Points on a hilly landscape, in no order, each with its height.
A climber steps from a point to whichever of its 3 nearest points has the largest rise for the distance, and stops where none of them is higher. Distance is the straight distance between rows; heights are no part of it.
K83: [ -9  -6   5  10   9  -5 -23   0  11 -49]  (h 4.01)
K895: [ -1   3   0   1  18   0  -4   6   5 -25]  (h 4.47)
K818: [  8 -12 -13 -10  15  -9 -10   5  12 -41]  (h 0.65)
K56: [  6   5 -11  30   1  10  19  15  -1  24]  (h 2.84)
K578: [ -8   7   8  27  16   3 -11   9  -2 -14]  (h 7.72)
K580: [ -3  -4   4   3 -26  19  14  -6  -2  42]  (h 4.79)
K352: [ -5   6   0   8  24 -12  -9  -3  -7 -14]  (h 5.34)
K73: [-10   4  18  57   1  16 -25   4   0 -24]  (h 6.95)
K401: [  2  -9  -2 -34 -30 -11  -1 -23  -2  16]  (h 6.25)
K433: [  8   4 -10  22  -5  16  25  21   6  24]  (h 2.31)
K688: [  3   1  -3   9 -15  14  24  10   0  39]  (h 3.22)
K666: [ 3  8  5 32 12 20  0 21  0 -7]  (h 6.29)
K708: [ -9  -2   8  -6 -21   5   3 -22  -5  40]  (h 4.63)
K734: [ -8   5   2 -11  -2  -7   5 -14 -13  29]  (h 3.09)
K501: [ -1  12  -1  29  14  -1   0   2 -12  12]  (h 6.69)
K905: [ -3  -2   6 -11 -23  14  14  -1  -2  37]  (h 6.28)
K264: [ 4 10 -2 28 14  8  4 18 -1 -2]  (h 6.27)
K703: [ -4   7  14  46  10  10 -20   9  -3 -18]  (h 7.27)
K97: [  1  -5  12 -29 -36   4  -7 -30   4  20]  (h 5.03)
K770: [-3  6 -1  7  8 -1 10  5 -7 20]  (h 3.03)
K681: [ 0  7  3 11 16  4  2 11 -2  1]  (h 4.95)
K54: [  1   3   8  -2  13  14   1  29  16 -35]  (h 7.75)
K331: [  7  -4 -10 -36 -10 -17   5  -9  -4   6]  (h 4.61)
K859: [-3  9 -4 20  9  5 12 11 -8 28]  (h 3.28)
K220: [ -4   6  -5   1  14 -16   1 -10 -13  16]  (h 7.87)
K946: [ 1  5  2  2 14 -7  7  7 -3  0]  (h 4.48)
K450: [ 11  -4  -7 -23  12  -5   6  12   9 -27]  (h 0.14)
K417: [  2   2   2 -11   1   5  15   8  -1  19]  (h 3.63)
K472: [ -4  -7  17  -7 -37  20  -2 -31   3  35]  (h 3.40)
K783: [ 13  -9 -11 -42 -24 -12   4  -9   4   4]  (h 5.96)
K586: [-7  4  3 -9 -3  0 11 -3 -6 24]  (h 3.14)
K746: [ -6   4  14  30   8  20 -12  16   9 -33]  (h 5.94)
K348: [ 4 11  3  9 15 12  6 19  2 -2]  (h 5.42)
K38: [ 10 -16 -20 -14  12 -18  -4  -1   5 -37]  (h 0.73)
K955: [ -2   4  -5   8  20 -12 -14  -2   3 -28]  (h 5.98)
K610: [ -2  -7  20 -10 -47  25 -13 -44   0  20]  (h 2.28)
K912: [  3   2 -10 -12  14 -21  -5  -2  -5 -12]  (h 6.71)
K789: [-21  -4  23  23 -15   6 -33   6   9 -43]  (h 6.06)
K827: [-16  -8  10  12  -9   3 -26   9  21 -55]  (h 5.30)
K33: [-12   1  19  37  -2  13 -25   6   7 -34]  (h 6.54)
K754: [  4  -6 -16 -19   5 -27  -3 -13  -4  -4]  (h 5.83)
K40: [  2  -3  -8  -9  19 -16  -2   3   1 -23]  (h 4.52)
K648: [  7   9 -13  44   4   8  16  16  -2  15]  (h 2.09)
K343: [ 14 -18 -20 -34  -6 -20   1  -6  -1  -9]  (h 1.96)
K399: [-13  -1   0 -11  -2 -20  -2 -28 -11  28]  (h 3.01)
K426: [ 2  7  0 17  3 10 16 14 -1 24]  (h 3.70)
K873: [ 7  6  5  3 10 15 14 23  2  5]  (h 4.92)
K7: [  7 -11 -15 -34 -13 -23   2 -16  -3   6]  (h 4.23)
K732: [ 1 11  4 41 16  9 -5 10 -8 -2]  (h 6.90)
K896: [ -7   4   9  20  21  -2 -16   2   1 -30]  (h 7.11)
K149: [  6   3  -1 -13   9   8  11  19   4  -4]  (h 4.22)
K368: [ -4 -10  19  -4 -39  20  -6 -45  -3  31]  (h 2.55)
K929: [  8  -8 -17 -20  12 -18  -2   0   3 -23]  (h 2.04)
K266: [ 4  5 -1  4  0 12 17 21  1 21]  (h 4.32)
K714: [ -4  -5   8 -28 -25  -6   0 -23  -8  23]  (h 5.89)
K191: [ 10 -13 -23 -19  10 -26  -6  -9   0 -21]  (h 3.13)
K952: [ -3 -13 -12   3  10  -9 -17  -2  12 -48]  (h 2.36)
K720: [  5   2  -1 -29  -2   3  14   7  -3   9]  (h 3.04)
K25: [ -5  -1  -3 -21  -7 -14   4 -14  -5  16]  (h 3.46)
K162: [  0   3  -5 -14   9  -8   7   3   1  -1]  (h 4.78)
K484: [  3  -5  -1 -39 -30  -1   6 -14  -1  16]  (h 7.10)
K18: [ -2   9   9  53  15   5 -14   2  -7 -11]  (h 7.09)
K410: [ -1   2  -9 -13  16 -22  -5 -12 -10  10]  (h 7.58)
K927: [  8  -6  -5 -37  -9   0  12   7   8  -2]  (h 2.51)
K358: [  1  -3   7 -28 -23  10   8  -4   3  26]  (h 8.26)
K138: [ 3  5 -2 -9 13  2  8 11  3 -6]  (h 3.92)

For each start below, name the point where the climber stops.
K38 => K220
K417 => K578
K450 => K912
K352 => K578
K720 => K912
K929 => K912
